Each row is a point on a landscape with many peaks, with its height.
From any point a climber takes the steepest step (rise divided by distance) to one of its 3 nearest points. It stops when none of these is higher. Distance is the straight distance between rows; heights are no part of it.
k628: [-18  -3  11  -9   3   3  38   9   1   6   2 -15  -5 -11  17  -1   9  34
  15   5 -18   1 -37]  height 599
k299: [  4 -28  -7   2   3  18  -2  26  -6  12  11   7  -1  22   3  12   4  -7
  15  27 -12   4  33]  height 751
k182: [-44  44   9   7  12 -11  18   3 -10 -27 -15  11   8 -22   4 -11   0  37
   7 -15   8  32  -8]  height 342
k54: [  0  54  11  34   7 -11 -16  -7   8  -2   6  27  29 -34  11   1   9  20
  10  -5   2  44   3]  height 303
k387: [ 45 -40  -8   0   6 -12 -36 -26 -34 -37  16 -21 -32 -18  -3   3  -1 -31
  14   5   7 -29   8]  height 547
k769: [  3  17  -8  -1  14  17 -22  12  12  29  27  34   9   7   1   1  14  -6
  -6  11   8   5  36]  height 681
k372: [ -7 -15   5   4  -7  15  23  24  -1  19  10  -4  -6   6  21   5  10  21
  24  28 -24   2  -4]  height 367
k138: [  5 -18   9   1 -12 -18  28 -22  30  -1 -10 -17  18   6   8 -22 -14 -15
 -11 -21 -33   8 -70]  height 238
k579: [ 26 -34  -7 -23  18 -10 -17 -22 -31 -22   4   0 -28   8  -9  -4   3 -28
   7  11   9 -27  42]  height 555
k481: [ -5 -13  19 -24  -6 -15  38 -13  10  -4  -9 -14  18  -1   5 -20 -15  14
  -1 -14 -20   4 -63]  height 432
k591: [  0  45   3  24   8   2 -18   2  15  12  22  31  29 -26  11  -3  17  18
   8   5   0  32   7]  height 520
k585: [ 27 -48 -11   0  -7  -3 -20   2 -25 -12   6  -9 -12  18  -7  13 -11 -32
  10  16  -7  -1  32]  height 898
k56: [ 17  50  10  16   1   7 -26  -3  22  23  30  24  37 -30   7   6  16   1
  -3   3   9  24  11]  height 688
k479: [  3  38 -15 -28  11   0 -34 -19  -8  23   1   7  -6  -5 -22  31  10   0
 -19   8  35 -36  43]  height 757
k426: [ 20 -47  -9  27 -24   5  -5  16 -15  -2  -1 -18 -11  25   6  29 -13 -13
  10  20 -15  -6  19]  height 900
k329: [ 51 -36  -4   7  10  -9 -38 -27 -36 -29  25 -23 -42 -26  -1   2   1 -31
  17   1   9 -35  -2]  height 439
k611: [ 22 -54 -25  43 -27  -3 -27   5 -15 -19  -5 -16 -14  14  -6  32 -21 -17
  -1   3 -11 -13  15]  height 904
k540: [ -2 -10  -6  -2  14  22  -4  27   1  21  20  23  -5  18   1   1  13 -10
  13  19  -2   3  34]  height 341
k380: [-34  11  20 -22   5  -5  34   7  -8 -19  -6   1   3 -19   4 -17   2  35
   8 -10  -7  14 -36]  height 340
k975: [-41  26  11 -19  -1 -10  30  10 -11 -32 -24   7  10 -11  -7 -25  -4  26
   1 -23   8  26 -18]  height 359
k44: [-28  48   4  24  14  -6   3   2  -5 -13  -2  22  10 -32  11  -7   7  34
   9  -9  -6  34  -6]  height 337
k991: [  7  42 -11 -19  -2   8 -43 -16 -14  22  -4 -11  -3 -26 -16  61  11  10
 -17   9  33 -24  48]  height 739
k330: [  1  14 -14 -20  15  10 -24  -4   2  25  17  28  -7  17 -13   7  12 -14
 -17   8  25 -20  44]  height 787
k275: [-13  38   3  26  14   4  -4  12  11   3  22  32  14 -21  12  -7  16  29
  13   7   0  30   4]  height 801
k140: [-29  62   6  13  -3 -18   7  -7  -7 -25 -44 -13  21 -14 -11  -6 -14  10
   3 -30  17  43   7]  height 571
k980: [ 18 -41  -7  12 -15  10  -4  19 -17   7   4  -5  -7  25   4  20  -5 -16
  11  27 -19   0  25]  height 893
k10: [  5 -13   7  21  -5  -9  21 -22  48   5  -4 -19  -2   9  17 -16 -13 -23
 -23 -12 -24   6 -75]  height 278
k730: [  5 -20   1  30  -9 -14  24 -19  50 -15  -8   5  13  10   7 -31 -27 -28
 -16 -28 -40  27 -66]  height 269
k147: [ 30 -55 -25  22 -18  -5 -26  -4 -22 -23   0 -18 -12  11  -7  21 -18 -28
   9   3 -13  -9  17]  height 901
k726: [ 10  14 -19 -26  18  -2 -25 -22 -22  -1   4  14 -27   3 -10   3  10   1
  -4   3  25 -47  56]  height 722
k394: [  3  25  -4   9  17  17 -18  20  14  26  27  31  14   1   4  -1  19  -1
   5  11  -1  13  17]  height 428
k787: [-43  22  15 -18  -2 -13  25  18  -4 -34 -32   6  19  -3 -19 -28  -9  18
 -12 -27  17  27 -22]  height 405
k156: [-11  -9  20 -31  -8 -20  35   8   2 -27 -32  15  35   6 -24 -33 -14   7
  -4 -19  -2  27 -43]  height 393
k283: [ -7 -12  -1   8   4  19  16  28   3  17  15   6  -7   6  17   6   8  16
  24  27 -19   7  12]  height 189
k191: [  5  -6 -10 -19  12  12 -15   9  -4  26  20  24 -11  19  -8  -1   5 -19
   4  20   4 -11  45]  height 891
k151: [  0 -19  11  12 -15  13  29   4  10  24  -8 -37 -10  10  20  14   0  14
   7   9 -20 -16 -39]  height 869
k587: [  8  47 -12 -17   1  12 -41 -12   0  32   8  -5   5 -12 -15  40  11  -8
 -23   3  31 -23  38]  height 765
k3: [-39  35   6  -8 -14  -9  30  31  14 -21 -49  -7  37   7 -28 -34  -6   0
 -17 -41  30  37  -3]  height 870
k335: [  7 -33  -3  38 -32   8  -1  13   2  16 -13 -32 -16  18  12  32  -8   3
  -2  16 -14 -13  -4]  height 879
k493: [  3 -20   7  32 -18   5  16  -4  21  26 -12 -38 -17  15  20  12  -3   7
  -9   6 -16 -21 -42]  height 890
k164: [-19  12   0  15  14  17   9  22   6  12  19  23   0 -11  19  -5  13  28
  14  15 -13  17  -1]  height 310
k108: [ -1  -9   5  34 -13   8  12 -15  35  19 -13 -42 -20  13  12   8  -5 -12
 -26  -4 -14 -19 -53]  height 776
k321: [-34  11  14 -30  -4 -20  32  17   2 -29 -32  13  23   6 -25 -34 -12  11
 -13 -24  19  31 -25]  height 481
k631: [ 10  52  -6 -17   1  15 -40 -10   1  34  15  -2  12 -11 -10  36  16 -12
 -26   0  30 -14  33]  height 770
k974: [-14   0  13   5   5  16  27  21  -1  10  10   0  -6  -8  22   1   8  35
  24  19 -19  10 -11]  height 290
k240: [ 22  -6  -7 -20  20  -8 -20 -31 -21 -16   5  11 -41  -7   3  -3  13  -5
   5   3  25 -53  52]  height 458
k472: [-32  26   7   7  11   8  23  13  -4  -6   7  21   0 -24  16  -8   9  40
  14   8  -9  25 -11]  height 332
k679: [-10 -11  18 -13  -3  -5  35  -4   1   0  -4 -23   4  -7  14  -3   1  20
   4  -6 -22  -8 -56]  height 863
k209: [  3  39  -2   2  13  14 -30   6  11  33  29  26  19  -5  -4   1  21  -8
  -7   7  13   0  30]  height 852
k708: [-14  18  -3  16  16  16  -2  21  11  19  27  33   5  -6  13  -6  18  13
  15  17 -10  16  17]  height 151
k727: [ 40 -54 -10  -2  -1 -10 -24 -13 -25 -29  10 -12 -18  -1  -9   9 -11 -37
  11   9  -5 -16  24]  height 888
k731: [ 39 -40  -8 -13   8 -11 -23 -21 -32 -29  12 -10 -33  -5  -4  -2   0 -34
   9  10   3 -32  24]  height 726
k492: [ 46 -33 -14  21   7  -1 -61 -26 -28 -34  29 -27 -42 -33  -3   3  -8 -27
  20  -8   6 -34 -21]  height 323
k259: [-34  18  15 -21 -11  -6  33  30  12 -30 -48   7  30   9 -32 -38  -3   3
 -18 -24  26  36 -14]  height 631
k926: [-21  -7  21 -31  -2 -13  37   3  -6 -17 -11  -9  11 -12   4 -21  -6  31
  -6 -12  -8   7 -52]  height 312
k681: [  0 -24   0  37 -25  11   8   2  16  17 -17 -40 -23  20  18  25  -7   2
 -13  15 -11 -18 -26]  height 829
k337: [  7 -20  12  -9 -11 -21  29 -21  24  -7 -11  -6  28   1   4 -27 -17  -7
  -4 -26 -33  12 -64]  height 256
k924: [  7  23 -17 -27  17   2 -28 -16  -8  21   5  14 -16   5 -17  16   9  -4
 -16   7  33 -35  52]  height 750
k484: [ 12  -5 -14 -28  19  -1 -24 -12 -14   4   4  20 -26  15 -12  -1   7 -16
  -9   8  18 -31  49]  height 756
k959: [  3  38 -13 -16  12  12 -34  -6   5  33  17  14   4   4 -13  14  13 -11
 -20   1  27 -16  37]  height 777
k930: [ -9  -1  -2  10  11  19   4  29   5  17  20  20  -1   5  14   2  10  11
  20  22 -15  13  15]  height 52
k580: [  7  29 -20 -21  12  -2 -31 -26 -20   9   0  12 -21  -8 -13  27   4  14
 -12  -1  33 -44  58]  height 746
k780: [  6  16 -12 -15  17  12 -21   6  10  28  24  28   3  13  -7   3  12 -12
  -8  12  15 -11  40]  height 807
k958: [-36  51   8   4 -14  -9  23  25   7 -16 -51 -17  35   4 -28 -26 -14 -10
 -11 -43  33  46   6]  height 854
k613: [ -7 -14  16   1 -12   0  29 -15  13  17  -4 -36  -2   4  28   4  -3   9
  -1  -2 -22 -12 -53]  height 499
k803: [  6 -27  14 -21 -16 -23  34 -12  13 -20 -23   3  35  10 -13 -29 -23   1
  -6 -18 -27  24 -59]  height 302
k310: [ 37 -42 -31  26  -7  -5 -53 -18 -26 -38  22 -20 -25 -12 -11   9 -18 -29
   6 -13  -3 -19  -3]  height 277
k270: [-41  48   3   4  -1 -11  19   5 -10 -28 -34  -5  20  -9 -16 -17  -7  17
  -5 -37  19  36  -3]  height 611
k792: [ -8 -12  15   5  -4   7  34  10   1  18   4 -23  -7  -2  27  12   5  27
  14  12 -24  -2 -24]  height 530
k756: [  4  30  -2  17  10  16 -20  11  18  29  30  33  20  -9   8  -2  19   3
   0   8   4  20  16]  height 279
k68: [ 13 -45 -21  51 -37   5 -25   6  -3 -14 -12 -22 -18  21   1  29 -18  -9
 -14   2  -6 -19   5]  height 910
k572: [  6 -35   4  19 -15  19  21  20  -3  19   1 -16 -10  14  15  24   1   8
  18  29 -20  -3   6]  height 248
k615: [-43  46   3  -7 -11  -9  23  19   6 -25 -44  -9  25  -2 -20 -23  -9   8
  -9 -38  27  37  -5]  height 713
k444: [  3 -11  17   5 -13  -9  27 -16  28  15  -6 -36  -2   1  19  -8  -7  -8
 -12 -13 -22 -10 -67]  height 325
k503: [-28   0  17 -32  -2 -16  41   6   1 -34 -30   8  24  -2 -20 -33 -13  17
  -6 -24  11  26 -39]  height 421
k252: [ 12  45   2  -4   6  14 -33  -3  20  36  31  22  30 -12   1  15  13 -12
 -16   4  21   1  27]  height 911
k711: [  9 -30  -6 -12   8  10  -8  13 -10  11  15  13 -13  24   0   1   5 -23
  13  24  -2  -7  44]  height 802
k75: [ 30 -25   1 -17  23 -12 -19 -30 -30 -28  13  -1 -44  -9   6  -9  12 -14
  10   7  15 -47  41]  height 299
k445: [-12 -16  17 -35  -5 -18  36 -11   3 -19 -16   3  24   2  -8 -25 -20  13
  -1 -18 -17  14 -55]  height 343
k826: [  4 -28   3  24 -24  11  16   9   8  25 -13 -38 -14  12  21  27  -3   9
   1  14 -19 -12 -23]  height 797
k463: [ 18 -20  -9 -28  21 -14 -20 -24 -25 -11   9  12 -32   5 -10  -4   7 -20
   4   9  18 -39  50]  height 618
k70: [  8 -22 -14 -26  12   9 -14  -1 -12  13  14  23 -12  26  -6   0   1 -24
   3  14   8 -13  45]  height 821
k903: [ 10 -25   6  14 -13 -23  29 -19  36 -17 -21   6  27  12  -1 -26 -25 -14
  -8 -23 -40  25 -62]  height 253

For each start below, name the point where the climber stops.
k337 | k679
k579 | k68
k708 | k252
k903 | k493
k138 | k493
k975 | k3
k299 | k68
k75 | k191
k240 | k191
k329 | k68
k492 | k68
